Each row is a point on a landscape with many peaks, with its height.
From any point a climber steps to the highest of the 2 points nearest to it. It stops when none of these is higher. Distance is the straight distance between rows; heights are no part of it.
z138 h=101: [193 148  99 139 123 151  62 103 118 150 142 114 127 118  92 194 128 113
 119 149 128 141 178  75  94 128 138 128 138 140 129 183 149]
z913 h=602: [ 89 116 199 111  97 113 173  84  81 120 122 186 146 130 150  75 103 195
 115  74 154 111 135 122 157 129  82 162 147 151 115 112 165]
z618 h=508: [132 159  90 113 166  88 111  65  91 149 144 143 144  94 139 170 103 171
  98 147 114 151 120 120 102 156 162 131 140 147 104 146 121]
z45 h=604: [106 115 207 137 124 148 164 114 134 119 143 181 167  90 151  79 119 184
 107 150 127 111 167  89 154 151  69 155 155 141 129 153 150]
z194 h=94: [ 93 121 173 136 135  65 118 143 133 128  89 109 126 126 113  62  80 119
 132 108 144 135 137 121 154 140 163  98  82 158 118  63 156]
z148 h=473: [ 87 155 200 137  87 164 134 194 155 124 121 137 125 138 122  46 158 127
 148 141 150 161 116 139 166  85  99 168 142 108  79  99 116]
z254 h=503: [ 79 136 185 122  75 142 171 149 121 152 124 135 131 132 130 134 134 109
 177 156 144 168 166 144 143 121  73 141 118 126 107 111 122]
z767 h=586: [158 101 109 139 141 137 117 146 126 145 116 125 123 151  80 138 125  88
 186  98 164 168 161 132 123  78 129 147 117 132 155 110 169]
z655 h=423: [162 149  82 125 159 142 116  59 116 128 143 128 122 107 170 172 146 156
  95 127 100 125  93 141  66 185 165 130 136 158 100 174 119]
z919 h=434: [135 173 112  77 134  96  95 126  99 124 158 113 126  85 123 152  90 208
  57 170 111 125 102  57 154 146 132 119 132 134 133 122 116]
z702 h=248: [118 102  88 100 126 126 120 141 114  78 146 147 155 108 116 124 120 164
 107 116 134 150 162 110 165 109 112 119 110 105 142 115 161]
z241 h=385: [133 109 127 164 162  95  85 163 126 154 132 128 119  94  97 102 136 100
 159 134 132 182 150 127  95 139 122 134 106 125 146 109 201]
z286 h=522: [150 121  68 139 125 196 103 110 124 131  96 142 174 137 148 170 166  81
 131 127 139 129 146 101 128 145 150 169 170 145 148 180 158]
z914 h=495: [121 141 201 139  73 163 134 151 161 112 122 170 106 162 128  32 142 135
 146 117 123 163 151 104 138  55 105 160 151  94  60 109 150]
z117 h=163: [125 177 114  86 133 185 150 126 134 167 146 158 158 148 156 177  92 146
  83 158 122  88  74 113 135 155 139 145 146 115 111 134  88]
z157 h=353: [ 97 133 160 108 121  98 113 134 104 110 147  84  91 105 112 138 111 157
 131 146 112 143 134 105 111 176 118  90 104 128 153 127 132]
z412 h=305: [136 169  88  92 166 141 104 156 111 167 152  98 181  93 117 183 107 151
  61 170 128  81  20  87 165 159 116 170 163 131 188 157 109]
z608 h=14: [148 145  71 149 172 129  98 161 123 153 112 147 130 138  75  93 131 128
 102  77 127 147  86 113 156  82 137 141 144 161 116  92  98]
z436 h=738: [131  95 113 117  73 175 216 133 184  97  91 152 127 160 172 124 157 100
 128 129 123 132 146 131 143 152 137 124 130 156  97 123 151]
z830 h=225: [114 135  74 127 175  85 114  86  92 113 148 147 168  88 158 149 136 110
  85 117 137 111  50 178 137 119 147 189 166 112 205 137 119]
z788 h=421: [166 132 110 110 121 133 105 113 146 131 105 108  85 144 125 163 135  74
 176 150 126 170 146 158  75 129 179 103 105 145  71 122 142]
z60 h=201: [134 107  89 134 158 106 147 129 131  86 153 108 111 104 139 138 146 140
 135 112 117 137 131 141 137 150 152 113  97 111 167 139 108]
z695 h=416: [104 117 208 141 129 119 144 148 124 121 153 126 122 145 103  66 106 171
 113  93 123 111  98 124 176  98 104 117  99 129 153 122  86]
z619 h=198: [175 132  95 139 134 164 138 103 127 162 142 157 105 181 139 161 141 149
 133 129 100  98 138 135  71 114 135 122 142  97  94 161  61]
z305 h=348: [137  83 185 157 122 132 156 187 161 106 107 118  97 150  94  73 136 115
 157  81 172 113 142 154 143  87 102 121 114 127 133  84 180]
z723 h=110: [177 149  93 110 115 178  65 107 128 111 124  84 111 112 137 187 119 103
 104 141 108 140 147  74  93 172 163 110 123 159 136 181 154]
z927 h=433: [172 141  95 111  88 170  98 105 173 110 109 100  98 153 139 173 116  44
 132 154  75 141 147 130  78 138 190  85 109 147  77 156 138]
z824 h=41: [124 133 106 117 156 184 119 180 134 131  87 103 168 132  83 110  87 126
  60 109 141  81  68 114 193 141 102 126 166 192 135 106 102]
z793 h=393: [ 99 130 220 125 118 109  90 148 133 145  98 105 124 106 106  88  84 112
 132 165 128 128 164  80 140 166 119 113 136 161 122 104 149]
z351 h=150: [165 151  63 142 106 196  83  80 139 143 107 105 148 158 198 187 158  79
 131 133 101  84 119 149  68 144 181 107 132 120  97 209  93]
z760 h=451: [101 132 129  78 138  85 159  95 107 125 175 117 170 101 129 191  66 144
  78 183 127  96  75 149 125 164 121 163 166 115 190 132 131]
z295 h=394: [168  92  91 130 123 135 142 159 171  92 106 127  76 160 131 116 181  85
 169  99 142 135 126 162 118  91 172 114 109  98 129  97 141]
z277 h=472: [118 151 143 106 117 164 169 151 157  97 145 109 121 119 165 143 130 176
  79 162 120  97 108 111 145 188 137 105 131 108 123 140 102]
z732 h=296: [121 122 123 127 124 110 147 102 121 127 117 159 105 156 113 116 145 119
 142 125  95 139 158 132  95 125 133 120 161 115  83 114 120]
z987 h=321: [115 106 110 155 174  87 144  96  89 140 154 136 162 102 112 145 131 142
 143 119 113 133 158 116 121 157 103 139 131 125 183 152 157]
z15 h=256: [164 134 118 123 143 134 111 153 148 128 135 128  84 171  87 102 130 146
 134 107 131 123 133 134 130  71 148 108 123  95 111  94  82]
z879 h=418: [111 132 245 141  92 102  94 179 158 138 116 142 110 113 134  26  94 110
 140 123 133 168 121 118 156  85 142 133  89 122  93  82 172]
z573 h=709: [ 85  93 207 145 102 122 155 130 101 113 135 172 154  98 156  45 117 191
 131  88 151 117 155 107 180 122  53 156 125 142 141 122 163]
z182 h=265: [150 112 113 141 164 105  75 180 130 114 140  60 134  89  68 121  96 154
 119 138 155 130 133  98 162 124 134 104 107 142 175 110 150]
z162 h=325: [112 140 139 115 130 132 122 127 123 145  91 150 129 139  90 113 113 128
 115 121 115 136 149 105 142 137 137 131 163 140  99 101 135]
z24 h=273: [111 145  62 128 171 123 136 123 111 144 104 116 142 130 172 140 169  97
 147 110 140 143  71 175 140 136 168 169 136 143 151 133  59]
z673 h=541: [105 150 102  83 125 164 123 123 104 164 134 123 169 138 138 210 107  90
 111 177  97 104 107 119 124 164 115 148 162 112 174 174 104]
z296 h=387: [ 83 118 213 153 105 112 158 158 139 140 132 133 118 144 104  55 123 110
 150  83 110 139 101 158 173  85  89 132 102 137 140  97  91]
z532 h=686: [117 129 169 137 123 173 198 111 121 148 142 174 150 134 145 125 129 168
 128 132 135 124 153 119 125 160  71 162 151 149 128 143 138]
z617 h=374: [ 84 105  82 148 105  70 169 114  93 109 109 137 143 131 137 126 156 130
 165 117 161 157 169 165 134 103 100 125 127 115 104  98 152]
z796 h=441: [114 122 218 170 120  57  86 162 132 147 116 123 105 129 116  30 112 135
 144  86 154 111 131 135 102 117 129  94  87 121 110  80 190]
z146 h=699: [123 113 121 113 128 170 182  81 112 141 111 166 163 124 145 166 127 140
 127 124 141 123 148 137  95 186  81 160 166 186 119 152 173]
z276 h=337: [120 113  97 136 133  70 127 123 125 117 105 127 125 125 126 121 134 102
 173 124 148 176 170 148 121 109 160 115  92 121  98  95 171]
z16 h=246: [160 126 106 151 178  82  62 162 140 117 116  49 112 105  75 145 120 117
 149 130 177 139 131 133 142  97 175 117 108 113 156 119 147]
z442 h=532: [126 145 194 111 101 179 136 135 150 101 137 147 109 133 149 113 137 164
  67 135 104  89 129 103 138 161 128 119 156 116 104 141 118]
z214 h=562: [174 134 148 124 124 149 104 127 138 144 149 115  88 140  88 136  97 145
  77 131  97  90 154  58 132 150 140  92 134 128 151 136 125]
z963 h=361: [ 97 163 156  95 144 122  99 144 112 149  97 101 124 112  97 131  93 111
 105 163 125 133 129  83 150 168 141 129 153 157 121 102 132]
z909 h=219: [123 103  61 137 140 107 182  79  94 142 122 161 120 168 133 154 166 104
 164  79 131 117 120 173 117  94 123 166 160 115 152 128  90]
z199 h=274: [ 89 126 134 143 146  88 161 139 112 135 138 116 158 145  79 117 106 129
 152 122 134 129 146 150 161  95 101 124 126 115 145 109  95]
z32 h=239: [151 152  85 146 177 165  96 132  99 177 123 109 142 143 110 175 157 143
 113 113 151  95  82 126 133 144 141 156 163 114 168 172  86]
z245 h=25: [132 151  77 154 170 157 106 185 142 149 100 122 142 136  88 111 124 103
  69  96 115  92  72 116 177 124 137 126 157 161 145 114  88]
z577 h=504: [155 127 163 112 131 157 103 157 141 139 122 109  99 155  70 121  87 138
 102  99 129 102 124  89 156 126 136 113 118 135 154 108 115]
z508 h=130: [166 170 141 105 115 145  98 142 160 135 114 107  74 148 108 144 101 124
 120 138 142 132 133  85 133 123 185  95 102 128  83 104 105]
z150 h=68: [ 83 121 238 126 120 139 143 154 141 105 108 109 161  91 131  55  96 152
 116 131 146  98 113 107 212 146  83 159 147 170 153 128 105]
z940 h=424: [ 98 100 179 112 109 131 144 129 131 117  98 111 131  96 120 132 100 113
 145 172 135 135 183 116 133 188  99 117 135 165 146 124 161]
z861 h=404: [160 115 149 149 152 118  82 188 149 156 130 116  70 131  93 110 139 108
 159 117 148 158 120 157  90  96 138 127  96 120 139  93 170]
z21 h=147: [131 115 118 107 102 151 196  87 128 138 156 151 111 139 196 190 111 108
  94  99 126  53  54 184  85 183 118 149 132 120 182 142 120]
z83 h=193: [138 159  89 109 154 127  58  78  77 110 131 121 138 124 188 160 199  98
 129 111 134 137  82 163 117  95 171 171 140 110 190 175  58]
z325 h=308: [100 121 185 191 160  70 165 171 135 143 138  92 151 132  85  78 127 158
 174 135 155 111 141 150 154  91  88 110 103 116 126 107 105]
z105 h=127: [ 83 128 153  91 124 134 173 140 136 118 111 147 106 147 130  81 108 116
 109  81 109 131  81 144 173 132 144 129 117 146 135  79  88]
z31 h=565: [112  87 126 148 121 102 186  60 105 126 122 159 143 114 138 148 145 135
 138 105 109 128 164 145  93 162  89 133 144 166 103 145 178]
z464 h=197: [ 90 124  83 101 166  87 116 126  94  94 149 134 179  70 145 140 118 141
  77 141 132 129  73 146 167 151 122 163 150 121 189 125 151]
z70 h=603: [119 125 186 150  91 112 115 139 129 129 147 164 126 133 111  75 126 145
 170 144 130 170 192 113  94  75  76 123 118  92  88 107 190]
z750 h=457: [149  91  60 110  94 131 176  88 145  96 113 139  88 169 197 153 178  81
 152 113  93 115 115 193  88 119 145 112 117 129 103 146  86]
z937 h=183: [144 178  67  91 142 148  48  98 108 100 124 101 133 121 216 173 167  92
 108 148 129 117  67 139 128 116 195 147 129  97 157 174  45]
z769 h=109: [ 89 120 145 117 122  79 168 107 124 140  91 130  97 135 126  87 111 108
 140  92 114 150 115 146 135 139 169 106  94 154 110  69 110]
z419 h=159: [157 191  39 132 116 182  72  68 129 133 121 115 176 130 230 195 132  92
  86 164 113  78  95 130 104 132 198 130 138 114 101 215  85]
z932 h=199: [128 159 115 140 178  83 103 150 114 189 139  86 124 119  96 146 127 145
 160 180 131 149 119 126 126 130 145 124 122 120 137 131  60]
z755 h=309: [118  99 237 147 102 102 135 150 121 130 136 106 117 118 114  79 130 164
 169 115 174 122 169 127 140 123  83 120  82 120 147 118 169]
z558 h=539: [100 122 250 189  95  85  95 171 146 135 131 123 165 120 120  39  90 132
 178 172 168 126 187 115 166  71  88 150 124  91 117 131 179]
z489 h=470: [121 130  68 127 116 168 140  99 106 108 108 118 151 125 181 192 189  99
 134 119 160 124 120 154 128 165 144 160 154 127 142 165 126]
z626 h=636: [195 154 160 168 125 115  98 128 154 155 132 121  74 109  75 125 111 127
  90 162 115  96 179  48 120 134 132  90 143 130 111 123 146]
z500 h=362: [138 154 119  98 161 143 109 138 120 144 146 133 151  78 133 154  94 185
  49 155 125 102  78  73 149 178 119 153 153 146 158 138 130]
z274 h=585: [142 118 102 111  92 179 136 133 131 111 136 132 125 142 131 177 150  93
 171 144 126 174 155 143 104 121 116 127 100 119 119 148 148]
z183 h=338: [105 124 143 145 124  95 158 105 117 157 154 196 113 154 128  64 121 147
 164 102  89 162 148 137 101  72  99 127 115 107 101 109 101]
z543 h=326: [114 108 127 127 163  69 148  72  90 131 176 157 153 105 112 148  99 174
 102 126 103 104 136 130 104 139  95 127 159 104 160 148 145]
z589 h=518: [164 183  75 105 143 104  81 132 115 134 146  91 122  81 119 162  98 164
  90 177 126 157 114  57 145 141 167 117 110 134 133 139  98]
z519 h=527: [129 144 188 139 109 142 147 127 162 135 135 122 107 135 126 130 137 140
 144 181 115 134 164 130 118 145 126 112 130 123  84 139 102]
z265 h=519: [ 80 133 180 124 113 104 144 120  86 139 112 162 128 132 132  65 128 177
 113  89 134 142 118 130 139 130 107 140 132 139  94  92 131]
z585 h=142: [153 134  61 154 115 188 110  53 114 151 119 135 167 167 200 201 144  96
 121 122 128  56  97 164  75 139 163 144 159  93 136 212 113]
z998 h=270: [131 111 121 108 113 106 113 115 125  89 138 152 150 119 126 115  95 163
 138 122 137 175 192 105 139 105 127  95  90 121  88 111 179]
z216 h=537: [167 122  85 140 133 191  68 182 130 154 119 135 149 150  66 131 119  88
 150  99 161 161 137 104 150  70  97 170 133 137 170 125 158]
z594 h=449: [151 139 146 140 138 121  95 148 151 138 132  91 103 107 108 159 127 102
 166 190 132 169 167 137  90 135 148 106 111 114 104 120 163]
z975 h=290: [126 127 162 138 138  65  64 165 122 137 132  65 129  97  79  82  74 182
 111 140 148 110 146  64 151 138 130  86 103 143 151  99 162]
z10 h=640: [105 143  83  94 140 123 142  84 106 128 160 132 157 121 172 209 134  87
 124 172 105 120  99 177 103 151 126 153 155 108 166 176  87]
z718 h=322: [100 130 145 118 149  65  82 146  92 125 136  99 126  96 121  94  97 159
 100 128 114 139 134  85 131 166 147  91  94 137 150 106 159]
z623 h=295: [173 136  90 143 133 104  78 133 147 114 148 133 128  91 125 130 117 145
 139 152 156 188 175 102 116 110 160  97  87 124  81 117 184]
z510 h=180: [140 107  88  99 142 148 149 109 128  78 154 133 130 112 168 159 126 140
  89 102 109 116 103 123 135 167 152 124 121 124 176 142 134]
z892 h=354: [151 149  59 115 153 127 138 100 140  87 135 115 134 133 160 175 138 143
  90 160 115  86 121 146 119 149 170 123 162 102 113 157  84]
z727 h=171: [122 175  54 100 126 179  80 108 112 121 121 113 177 133 204 196 160  76
  91 164 122  94  75 132 124 144 178 143 156  92 142 182  94]
z257 h=143: [152 171  98 101 123 177 118 146 140 168 122 136 119 148 125 169 108 126
 105 141 132 120 113  91 148 137 159 120 125 135 102 126  83]
z33 h=501: [134  90  72 119  74 104 192  64 151  86 107 119  92 138 183 160 190  79
 158 118  71 126 120 209  73 113 117  98 126 180  64 161 103]
z538 h=572: [174 171 175 142 102 161 107 116 163 163 133 134  98 145  96 144 127 137
 112 182 115 122 170  86  97 122 134 100 140 132  68 145 119]
z38 h=315: [162 106 109 151 142  75 101 125 146 127 126 136 135 101 142 114 116 105
 166 123 136 202 170 123  95 111 175 106  54 134 111 105 235]
z336 h=170: [ 64 106 107  98 146  95 129 157 100  82 130 139 171  88 110 116 100 124
  81 110 118 134  86 149 191 127  84 134 138 138 187  96 136]
z414 h=247: [108 122  67 133 170 104 173  84 117 110 120 137 141 122 169 153 154 103
 110  97 136 110  67 175 142 139 151 172 162 120 173 132  96]
z393 h=633: [137  70  78 131 107 157 199 102 155 101 102 162 123 150 161 128 172  86
 125  84 107 117 129 131 134 141 140 135 138 147 139 132 161]
z736 h=382: [130 132 176 131 112 118 157 120 157 137 144 166 123 136 132  81  98 136
 151 135 115 178 162 114 135  87 153 113  80 122  80 100 132]
z595 h=243: [104 121  92 124 139 132 172 128 116 144 124 153 142 156 111 138 118 109
 144  98 128 136 114 146 156 101 122 149 139 135 145 109  95]
z348 h=438: [ 78 114 178 134  83  97 121 181 141 118 118 159 138 127 123  37 120 115
 152 103 132 187 133 136 151  64  95 129  92 114 120  69 177]
z828 h=134: [141 120  88 120 120 174 147  76 110 148 134 136 124 166 178 192 136 100
 112  91 115  67  72 162  72 182 153 137 146 114 175 175 118]
z198 h=407: [105 143 103  99 120 142 179 116 143  90 140 124 122 140 179 145 137 149
  94 155 117  90  99 170 140 154 153 116 154 107  98 118  87]
z518 h=328: [128  87 160 142 126 137 157 168 125 122 122 104 112 126  90 110 138 150
 172 107 182 125 157 133 147 120  76 116 108 124 155  97 159]
z674 h=440: [137 116 119 117 148 183 101 178 128 147 116 133 155 128  85 137 118 122
 109 121 124 109 126  93 155 134  73 146 155 150 186 132 140]
z681 h=653: [114 107 150 129  91 126 131 110 105 116 162 175 126 131 127 112 150 169
 154 123 107 171 179 130  79 102  68 121 123 118  82 128 170]
z415 h=85: [ 76 132 214 129 118  79  90 188 136 118  96  87 155 114 108  41  68 121
 128 119 161 131 113 142 178 107 126 101  80 159 112  72 136]
z920 h=204: [129 126  70 137 155 112 113  54  82 128 126 145 135 143 166 157 194  99
 156  98 133 126 100 179  99  91 141 177 162 101 173 160  77]
z780 h=521: [149 121  74 129  89 202 159  93 173 119 114 131 145 152 177 179 148 125
 110 126  87  78 130 154  75 171 129  98 141 150  72 196 149]
z63 h=575: [121  98 116 113  67 121 191  85 138  79 127 133  90 126 172 150 196 135
 140 118 105 121 145 183  84 130  90  93 129 153  64 141 143]
z318 h=272: [144 123  81 121 122 118 123 131 128 143 107 152  96 174 110 116 143 114
 168 113 134 167 134 148 102  75 147 145 139 115  77  89  84]
z346 h=363: [ 70 119 154 127  98 103 162 148 115 125 156 171 100 140 126  85 139 118
 144 102  79 160 123 155 138  81  78 134 116 101 141  85  96]
z136 h=454: [ 90 131 176 132  85 140 144 187 164 139  99 159 143 128 135  42 130 111
 163 142 150 198 138 123 151  67  94 163 127 134  80  65 183]
z988 h=543: [101 138 116  92 120 104 174  68 111 125 167 148 148 100 170 207 108  91
  99 164 121 107  66 187 103 171 118 169 156 128 171 134 124]
z125 h=223: [164 135  55 182 171 165 121 115 119 160 109 133 149 171 130 141 179 122
 143  89 150 100 120 126 114 113 152 165 170 116 146 164 105]
z600 h=264: [137 184  73 123 169 150  76 130  96 181 131 101 174 124 142 185 138 127
  79 141 138  79  28 113 144 147 161 171 162 123 183 174  85]
z394 h=298: [129 137  68 150 175 102 105 119 128  99 103  88 138 109 158 127 180  95
 140 136 132 130 112 159 145 140 191 146 148 121 169 151  74]
z866 h=355: [137 118 156 129 140  90 144 122 144 141 133 132  85 147 127 100 127 154
 180 125 144 155 148 153 103  97 155 104  76 117  81 102 104]
z123 h=388: [109 121 140 108 108 144 142 136 119 125 118  91 106 130 121 167 142 105
 147 159 118 128 153 133 115 193 114 121 130 138 144 137 130]
z662 h=568: [ 88 137 207 186 112  75 119 159 133 143 139 131 141 145 107  43 114 137
 172 134 146 135 180 133 128  78  86 118 118  87 102 101 161]
z222 h=483: [129 157 152 130 126 132 120 165 161 136 155 109 129 124  93 152 120 116
 142 213 114 140 176 109 139 128 133 111 127  98 121 126 112]
z781 h=469: [128 113 113  89 126 177 116 129 116 141 122 161 164 124 118 170 106  88
 115 149  98 116 161  96 132 149  95 150 177 139 188 153 141]
z989 h=456: [137 101 196 129 134 127 105 173 138 108 127  77 117 137  64  79  86 151
 108  84 136 110  92 117 163 109  95  94  93 164 161 104 124]
z983 h=357: [121 116 114 154 158 106 102 137 117 150 152 120 144  94 109 144 143 108
 152 157 104 178 157 118 126 153 116 130 111 131 170 148 146]
z262 h=622: [165 165 101 133 151  91  88  83 108 152 145 118 121  88 120 158  90 144
 101 159 102 161 150  68 106 156 162 104 109 157 110 152 133]
z89 h=460: [130 119  97 124 146 107 152  50 104  97 125 131 123  94 147 161 141 139
 108 119 106 117 121 151  65 192 139 127 146 166  96 155 170]
z535 h=210: [187 118  74 166 162 147 148  87 132 161 122 141 104 166 126 149 167 123
 172 103 130 116 156 124  82 104 149 133 136 116 102 155 105]
z164 h=419: [158  99  85 103 113 129 143 102 141  83 111 114  77 162 141 149 165 101
 156 103 124 117 126 156 102 127 179 105 122 104 114 123 105]
z603 h=92: [160 130  92 132 135 167 112  97 117 125 130 107 133 148  99 196 153 117
 146 152 127 109 183 122  96 149 126 128 162 119 116 190 142]
z389 h=464: [151 118  65 122  72 206 119 115 178 104  97 132 141 154 168 172 159  55
 131 142  92 127 137 143  91 148 163  96 118 144  92 182 152]
z693 h=146: [ 88 112 110 110 144 131 151 168 128 102 113 148 158 119 108  93 113 116
  95  76 114 140  60 147 193 102 113 129 103 162 145  84 104]
z545 h=405: [128 137 224 144 107 149 135 167 170 146 138 176 124 119 136  51 107 119
 155 129 106 178 135  99 150  86 132 144  86 129 104 115 149]
z639 h=611: [145 108 108 112  86 198 204  98 177 108 109 170 149 159 173 142 144 138
  98 124 111 111 138 134 102 154 117 121 137 161  58 167 156]
z249 h=635: [162  94 119 117 107 148 124 115 140 119 114 126 119 143 105 173 135  69
 197 134 154 180 190 145  92  95 126 133 105 127 124 136 198]
z882 h=141: [124 167 139  97 147 177 143 170 131 175 148 136 159 140 124 149  92 164
  71 132 116  79  36 120 164 134 104 142 133 126 147 136  77]
z676 h=516: [129 135 234 151  93 132 100 167 171 110 115 136 123 130 109  43 110 132
 153 157 162 138 178 100 161  61 106 159 155  99  78 109 174]
z729 h=610: [122 121 187 134 142 110 139 114 139  98 150 114  91 116 120  94 133 180
  86 138  98  81 139 100 132 154 144 103 148 108 122 133 120]
z621 h=422: [117 113  61 126 119 135 154 117 107  94 100 138 141 137 147 149 185 114
 143 107 160 160 129 155 132 125 122 147 155 123 113 125 133]
z270 h=369: [145  62 124 138 113 134 190 153 167  94  89 115  93 154 109  93 167  83
 157  72 152 116 133 144 135 116 138 111 122 134 140  82 175]
z422 h=231: [189 149 101 163 176 101  76 131 119 156 116  96 112 117  70 137 137 131
 142 139 172 141 156 100 120 117 166 121 128 116 118 117 139]
z907 h=540: [117 139 139 115  90 163 151 155 147 144 140 155 122 137 128 144 154 105
 188 167 116 201 156 149 108  97  93 131 104 114  80 117 128]
z81 h=420: [144 116 184 183 152  70 101 182 137 156 130 117  98 134 104  76 120 133
 167 111 172 132 140 145  90  73 131 100  95 101 110  74 200]
z636 h=489: [172 121 107 140 152 181  56 205 124 171 127 122 147 125  53 118 119 112
 108 100 138 139  97  79 160  96  72 146 128 169 181 123 133]
z615 h=179: [ 82 154 152 139 167  69 108 152  98 186 122  99 134 120  90 106 109 170
 146 144 140 144 116 127 140 139 126 118 105 133 119 103  88]
z991 h=120: [187 181 103  98  96 166  83 126 145 123 115 100  86 112 132 176  96 119
  95 158 113 137 137  75 100 161 179  93 110 155  80 128 127]
z845 h=144: [105 133 132  91 121 188 181 151 141 139 150 142 150 142 158 156  86 143
  67 113 136  51  40 158 151 162 106 146 133 120 182 133 102]
z572 h=323: [166 141  64 163 186 110 106  81 139  93 131 102 127 107 153 155 152 114
 119 141 114 111 141 120 119 148 195 126 154 116 137 163  95]
z884 h=291: [ 97  98 186 141 110  78 129 141 104  94 170 110 135 105 126  93 119 198
 149 121 156 125 163 111 147 120  85  87  73  96 159 129 151]
z650 h=57: [ 93 119 175 104 130 168 131 184 142 112 100 105 149 104 106  92  91 132
  95 123 135  98  90 115 195 153  89 130 148 181 159 105 109]
z925 h=220: [165 116  88 144 171 130 119 165 158 115 156  85 107 138 113 137 136 127
 143 116 132 119 108 139 144 111 159 113  91 104 184 145  69]
z794 h=77: [ 58 134 234 121  96 101 122 175 126  87 103  73 153  97 136  43  87 126
 130 136 163 130 109 122 207 128 102 140 112 161 139 110 123]
z261 h=747: [144 143 144 168 155  84 110 125 150 139 134 129 103 117  91  95 129 150
  97 145  96 113 164  83 109 138 151  92 145 118 105 109 130]
z93 h=332: [117 115 175 150 151  58 142 150 124 148 123  82  94 132 105  86 122 157
 195 126 176 119 134 166 128 114 122  96  86 105 107  88  90]
z238 h=654: [117 103 144 139  71 107 193 103 117  89 159 160  65 127 180 124 197 156
 158 110 105 124 137 175  98 106  67 109 122 108  76 120 113]
z700 h=463: [ 60 112 184 134 100  97 147 147 102 140 113 126 151 112 116 112 114 122
 162 142 144 138 172 133 155 150  58 133 123 151 147 102 145]
z84 h=162: [127 106 115  96 112 165 185 119 126 101 167 163 128 130 167 173 125 146
  81 102 131  92  85 158 131 160  99 148 140 111 184 130 142]
z50 h=746: [113 111 173 112  74 119 164  80 104  87 169 174  97 131 151 125 147 176
 113 109  95 134 140 152  93 113  76 121 128 111  90 134 134]
z369 h=271: [106 107 173  92 101 125 125 138 107  83 169 126 133 109 117 136 123 192
 124 143 132 137 166 105 149 121  81 117 105  97 145 135 147]
z97 h=238: [170 126  73 139 167 110 121 133 134 127 160 133 115 146 102 135 143 154
 123 133 113 111 137 117 124  96 153 116 137  86 139 142  67]
z926 h=216: [178 145  89 149 184  84  80 106 121 163 126  91 106 124 110 153 136 122
 173 158 138 140 156 133  97 124 177 120 124 126 115 138  74]
z800 h=378: [105 120 111 120 165  54 156  82  93 139 165 125 151 118 113 171  92 153
 110 144 120 109  99 159 131 136 128 144 146 103 192 148 104]
z571 h=184: [155 161  82 113 120 182 125  89 128 170 123 157 136 162 162 193 117 145
  88 138 115  84 100 138  81 157 152 131 159 121  77 160  87]
z936 h=468: [ 88 121 197 154 106  88 132 145 112 147 106 155  98 132 124  31 150 140
 152  70 143 133 125 141 115 115 117 111 108 121  94  76 148]
z290 h=564: [170  90  65 140 106 198 129 115 147 126  96 162 140 159 146 137 173  83
 142  86 129 147 140 102 118 134 148 149 140 154 139 158 181]

Where does a climber stop that starts at each point below?
z245 -> z261
z585 -> z50
z702 -> z50

Call two points neighbours if one is among the 2 nearest of the other. Go from one point of each pair to the other, from neighbour to neighbour, staying as high as possible. Name the lowest point that can't be avoided.
z146 and z573 -> z45
z146 and z10 -> z987
z10 and z249 -> z674
z262 and z146 -> z655
z261 and z436 -> z788
